Each row is a point on a tangle of strands that fork, close into loops and nearly touch. The rows are in no order.
In the rows, 128 means zero.
Points whose rows are less than 82.9 apart are linked; no others are. Some points are linked to none.
z59: [127 123 116 125  89 128 136 142 103 100 117 128 140 156 107 152 148 102
 125 108 144 124  74 136 117 170]
z976: [101 118 127 150 135 122 119  96 125 118 134 161 132 146 121 115 136 109
 128  95 162 135  88 123  98 154]
z322: [141 134 128 139 120 149 119 168 145 159  97  54 101 114 131 133 135 177
  97 140  96 120 177  93 155  70]
z100: [151 107 149 129 124 110 121 126 115 118  88 111  98 143  99 134 166 129
 139 154 141 147 115 136 152 133]
z433: [154 111 136 158 135 138  95 144 130 130  74  83  80 117 112 112 157 156
 121 154 118 130 144 123 177  98]
z837: [129 140 149 119 156 107 115  84 152 140 146 217 141 104 149 156 108  50
 143 126 171 129 138 192  98 195]
z654: [132 128 148 129 130 107 128  98 122 131 124 169  90 127 136 129 112 119
 141 164 156 144 141 147 127 168]
z603: [ 87 115 113 147 120 125 130 126 120 115 115  98 162 178 112  96 182 141
 137  71 138 136 105  86 102 124]
z720: [116 152 174  97 163 111 129 110 152 142 124 160 115 148  97 114 164 117
 165 140 146 141 154 131 119 153]
z637: [106 146 153 103 144 131 121  99 130 120 159 204 147 130 134 132 103  75
 144  96 160 127 108 135  69 177]
z413: [138 122 110 140 110 142 135 128 128 147 153 110  98 109 159 118  70 200
 116 169 105 135 145 104 143 101]
z612: [154 152 100 160 128 149 134 172 151 159 130  90  87  68 158 118  77 151
 112 182  74  89 191 105 179  48]
z201: [141 143 126 108 117 132 129 161 121 120  83  66 111 156 107 130 178 157
 126 134 118 134 143 116 148 133]
z177: [137 104 127 161 130 136  95 153 132 126  63  56 106 124 111 110 185 159
 120 122 110 130 144 111 170  89]
z909: [119 143 164 106 151 106 126  86 150 139 144 214 130 111 140 135 103  72
 168 147 162 136 148 177 103 196]
z782: [175 124 112 158 126 142 112 146 124 139 111 104  74  79 148 117  89 165
 118 197  94 115 160 127 194  85]
z843: [134 168 117  98 126 143 176 172 120 148 162 106 123 122 171 114  52 186
 129 172  66 108 213  98 130  68]
z828: [ 99 129 144 142 129 146 117 131 141 157 130 102 101 135 136  94 130 182
 117 124 127 137 164  76 112 104]
z362: [188  80  95 160 110 145 107 115 125 133 115  91  96  78 155 141  84 183
 111 181 102 147 114 143 185 103]
z629: [ 91 108 123 126 120  99 135 139  96 109 145 168 220 137  89 144 166  45
 124  44 121 108  62 150 100 120]
z216: [185 127 108 119  98 108 149 120  98 116 125 139  92 111 171 158  81 128
 127 188 137 145 137 164 152 168]
z131: [127 136 144 122 157 114 107  95 147 134 155 212 158 104 141 165 116  41
 117  92 169 122 115 185  90 182]
z196: [103  89 135 154 174  77 121  81 143 115 112 161 167 143  88 117 182  73
 143  93 152 138  82 145 124 117]
z705: [120 142 152 103 162 123 117 110 145 124 171 212 180 105 118 158 123  37
 110  67 151 110  90 178  94 165]
z862: [100 160 127 106 114 166 130 146 120 119 121  81 142 185 140 102 156 173
 122  96 138 124 146  80  93 131]
z849: [161 151  90 107  97 121 174 137  87 110 157 137 111 127 192 126  46 166
 131 186 108 128 150 142 147 153]
z387: [109 119 155 116 127 124 124  91 122 131 149 190 126 131 148 128  88 104
 144 117 160 145 118 119  63 173]
z235: [126 120 122 142 144 108 115 135 123  98  75  94 135 160  89 115 210 119
 146 106 134 136 107 134 153 129]
z557: [168 128 114 116  91 116 141 123  99 111 124 137 101 125 150 163 102 115
 123 164 147 141 111 158 135 178]
z203: [150  94  82 152 104 170 113 153 151 148 130  51 122  94 135 134 103 212
 112 154  73 128 109 112 177  74]
z245: [ 96 124 133  98 117 118 144 157  99 105 160 162 226 139  77 148 174  45
 130  42 116  99  63 149 101 128]
z517: [158 113 155 124 134 111 118 115 117 114  94 132  95 135 101 141 165 107
 150 161 154 142 117 158 158 145]
z844: [131 100 124 159 135 118  99 141 121 109  60  72 122 144 100 110 203 143
 137 114 119 139 123 121 163 107]
z563: [137 138  88 149 111 180 129 165 160 166 158  64 114  83 156 129  80 198
 107 152  73 107 153  97 162  49]
z463: [101 181 166  70 151 140 141 121 136 114 160 177 127 145 124 101 123 113
 186 121 143 131 158 113  77 173]
z794: [ 94  90 114 154 122  91 122 123  93 112 140 176 215 124 108 152 158  42
 108  45 130 114  63 160 105 120]
z408: [134 112 153 121 164  95 121  97 147 115 135 185 167 115  92 162 165  33
 130  98 161 122  77 193 133 149]
z129: [140  94 130 161 147 104  99  79 133 130 118 179 132 113 139 163 133  60
 111 113 183 139 105 181 109 168]
z363: [112 151 130  93 102 165 140 155 123 130 125  60 140 173 148 119 131 193
 111 116 118 127 165  76  94 113]
z366: [121 120 112 153 109 172 123 153 158 165 155  67 106  95 149 114 100 201
 105 140  94 124 153  86 145  62]
z423: [136 123 136 129 154 102 123 111 131  99 117 162 146 135  87 147 177  60
 140 106 156 124  74 176 141 152]
z192: [133  92 119 168 162 103  93  82 142 125 126 184 162 106 137 168 142  38
  93  84 179 129  95 192 107 154]
z388: [157  66  90 162  99 155 110 126 140 137 126  67 111  88 141 133 102 200
 113 154  94 151  91 128 176  95]
z559: [153 146 101 113 117 120 173 146  99 129 157 131 109 113 177 121  45 181
 130 196  81 125 173 130 162 110]
z183: [128 117 107 148 104 161 127 140 141 150 152  82 104 116 152 111  91 207
 108 149 102 133 134  92 142  91]
z58: [111 147 176 110 169 107 118  93 157 146 122 184 110 134 112 111 141 111
 169 164 151 137 157 151 127 163]
z113: [117 175 132  95 120 140 143 137 120 103 145 141 125 162 109 123 148 116
 149 113 148 121 115 126 108 173]
z723: [102 136 164  78 145 137 134 123 123 117 174 190 187 128  93 137 139  55
 146  60 142 117  83 127  63 149]
z602: [ 98 109 130 135 163  82 135 102 139 109 121 148 182 155  81 113 191  75
 146  74 139 132  83 131 114 116]
z277: [ 97 136 122 142 125 144 121 129 127 123 121 101 128 168 124  94 159 164
 125  96 140 133 124  86 108 131]
z803: [118 186 132  76 102 160 151 154 115 100 143 113 136 176 116 122 154 132
 152 113 143 119 132 112 100 172]
z247: [169 141 106 153 131 136 134 163 132 151 124 107  85  73 154 120  72 159
 119 202  73 100 183 120 194  60]
z184: [129 150 115 112 107 163 131 174 138 150  99  35 131 138 147 139 136 193
  88 124  94 113 182  90 140  88]
z896: [118  79 116 175 164  92  98  79 138 119 127 180 180 109 124 153 149  39
 100  72 165 127  77 182 113 136]
z974: [ 99 120 132 150 125 141 119 131 135 139 121  90 114 150 126  95 152 176
 120 105 132 141 137  84 118 113]
z125: [ 92 121 115 128 123 110 140 133 116 109 109  97 179 183 101 111 197 118
 143  67 134 136 107  98  99 128]
z368: [150 158  90  95  87 151 161 157 106 112 148  96 127 151 161 133  69 193
 125 183  96 116 137 117 142 134]
z271: [150 117 151 125 147 106 118 108 126 105 104 153 116 133  94 149 175  75
 153 136 163 136  94 173 152 156]
z232: [127  95 152 142 142  98 114  80 130 133 121 180 134 125 119 154 139  70
 130 119 171 144  98 164 108 159]
z467: [153 113 127 169 130 130 112 121 127 149 119 134  69  76 162 108  81 159
 120 201 111 123 171 135 183 102]
z657: [ 99 136 124 128 135 122 130 117 121 104 138 154 160 161 101 124 154  88
 131  77 152 121  74 126  97 150]
z948: [132 128 111 125 103 122 127 149 108  87 100 121 145 153  91 150 177  88
 136 106 140 116  69 154 138 170]
z255: [141 118 135 122 115 119 129 142 118 121  92  90 107 152 104 132 161 149
 129 147 127 144 122 117 142 132]
z867: [117 138 137  97 109 159 143 149 130 146 136  69 133 154 145 122 109 202
 110 127 105 140 171  67  89  93]
z672: [152 157 106 108 128 123 178 168 115 146 153 116 115 108 159 126  52 179
 129 196  58 113 196 121 163  74]
z560: [140 119 126 127  96 120 134 122 104 111 122 138 115 141 126 155 124 109
 123 133 154 141  91 143 117 171]
z31: [191 121  83 134  96 126 131 123  99 110 112 115  95 108 170 151  77 154
 115 187 123 137 118 155 169 156]
z95: [124 181 122  79  98 156 148 165 117 106 121  86 130 178 115 127 166 146
 140 122 134 120 142 113 118 167]
z881: [105  86 106 173 149  87 111 100 119 105 133 177 204 113 115 146 158  37
 102  54 144 117  63 174 119 119]
z569: [146 107 130 150 122 144 107 167 145 149  78  39 107 111 119 132 158 172
 103 131  94 128 162  99 164  66]
z356: [116 146 173 106 162 104 124  84 157 141 134 203 120 119 126 124 121  85
 178 164 159 135 151 175 124 185]
z579: [130 150 136  93 114 146 153 155 131 150 142  84 120 140 146 128  91 197
 117 152  93 136 187  82 108  88]
z69: [158 123  79 155 113 183 117 165 158 160 141  61 115  72 143 138  86 196
 111 163  62 107 135 113 185  52]
z776: [123  70 153 158 141  95 114  75 129 135 109 160 122 131 115 137 149  97
 135 130 168 156 101 147 117 143]
z507: [116 157 156  93 140 127 137 111 131 117 161 190 139 133 111 135 127  76
 155 105 156 127 109 141  89 178]
z731: [105  66 129 179 156  87 110  71 135 123 111 160 152 128 109 124 168  81
 134  97 163 146  84 151 124 126]
z544: [131 168 138  87 122 143 163 167 128 150 146  94 116 132 156 122  79 187
 122 160  82 124 214  90 114  82]
z325: [158 110 104 158 118 124 126 106 118 141 136 137  84  88 185 120  64 169
 114 187 123 141 154 140 163 129]
z237: [108 135 135 118 161 117 121 109 139 110 161 195 185 126 106 143 137  47
 107  63 151 109  67 164 101 150]
z791: [134 165 129 134 126 147 128 174 146 164 109  73  90 103 148 126 116 162
  99 151  95 102 207  95 152  70]
z282: [106 163 164  89 142 128 140 118 129 126 148 171 108 145 132 100 112 128
 172 140 140 138 163 113  89 166]
z562: [127 109 100 150  99 154 117 155 132 125 107  57 117 137 130 112 140 191
 111 132 110 129 117  99 151 113]
z167: [108 148 147 134 132 140 129 145 143 166 139 124  87 114 155  95  87 174
 123 161 105 117 206  87 125  90]
z763: [137 168 111 142 126 148 146 180 154 168 133  83  98  86 164 125  79 154
 106 163  79  90 215  92 155  50]
z126: [153 124  86 151 116 153 137 135 132 153 161 107 106  83 166 129  53 200
 115 182  79 125 148 118 172  77]
z76: [106 128 149 148 133 143 116 141 153 173 125  96  91 114 136 102 124 177
 112 137 115 128 185  80 126  81]
z882: [103 155 156  73 157 132 143 121 140 111 158 161 178 154  86 118 166  76
 160  66 144 124  99 113  70 147]
z435: [109 109 142 139 122 126 121  84 125 137 147 172 110 128 156 115  84 133
 133 126 160 151 123 109  81 162]
z160: [ 91 115 120 134 146  89 143 116 125 110 115 125 189 171  85 110 199  87
 153  66 136 138  93 112 103 115]
z242: [124 159 141 110 140 121 131 115 128 112 137 168 120 145 106 132 147  95
 147 121 155 128 107 147 121 174]
z106: [130 134 117 125 127 116 126 147 118  89  87 107 138 163  85 131 200 101
 145 106 137 126  91 143 147 154]
z250: [126 153 119  93 103 146 137 167 120 116  88  57 135 174 117 131 182 161
 121 118 120 126 146 109 134 144]
z621: [105 162 148 114 133 134 143 142 125 145 144 141  92 134 160  85  81 169
 141 162 111 121 205  95 114 120]
z46: [161 110 126 158 124 139 102 141 127 136  94  88  75 101 126 118 124 167
 116 172 109 128 141 122 178  94]
z87: [105 138 127 128 140 125 122 116 122 103 148 179 171 142 108 138 141  67
 115  68 154 111  67 147  96 154]
z570: [138 115 112 148 105 136 133 110 121 137 150 129  94 112 169 118  68 182
 115 162 129 144 133 115 133 133]
z418: [113 163 154  98 130 128 145 132 124 135 142 146  94 142 143  95 103 157
 151 156 124 133 187 102 107 140]
z576: [137  85 161 123 150  90 123 102 129 128 132 181 177 110  92 178 172  24
 130  94 160 129  82 194 127 139]
z384: [100 134 156  75 138 138 140 146 112 110 180 177 217 126  81 141 156  46
 135  38 125 102  71 140  81 135]
z919: [106 111 133 149 122 129 119  98 123 130 137 146 111 141 134 107 113 147
 126 119 155 147 111 106 100 147]
z83: [189 103  86 144 101 132 120 120 111 118 107 100  97 102 158 146  80 172
 114 185 111 143 110 147 177 133]

A fork is a point with three links, a tip a point with one. Leave the first point through the second and follow the links. Name the first fork or tip that comes.
z250, z201 -> z576
z31, z216 -> z177
z196, z602 -> z277
z791, z763 -> z782
z129, z192 -> z882
z388, z203 -> z413

A tip is a point with one link. Name the tips that can be reached along the links from each point below, in the order of the rows.
z672 -> z849, z463, z882
z255 -> z720, z576
z203 -> z184, z126

A piece is two or more points that can be reached from each other along the links. Count, over all rows, the pieces, the separate loops (a circle has one, a figure eight two, a Y none), the forks (points with three links) and the tips (points with one).
pieces -> 3
loops -> 2
forks -> 5
tips -> 7

Name the points in between on the shortest way along the links from the first point to the second, in order.
z59, z366 -> z560, z557, z216, z31, z83, z362, z388, z203, z69, z563
z232, z245 -> z129, z192, z896, z881, z794, z629
z76, z862 -> z828, z974, z277
z782, z216 -> z46, z433, z177, z844, z235, z106, z948, z59, z560, z557
z976, z507 -> z919, z435, z387, z637
z563, z325 -> z366, z183, z413, z570
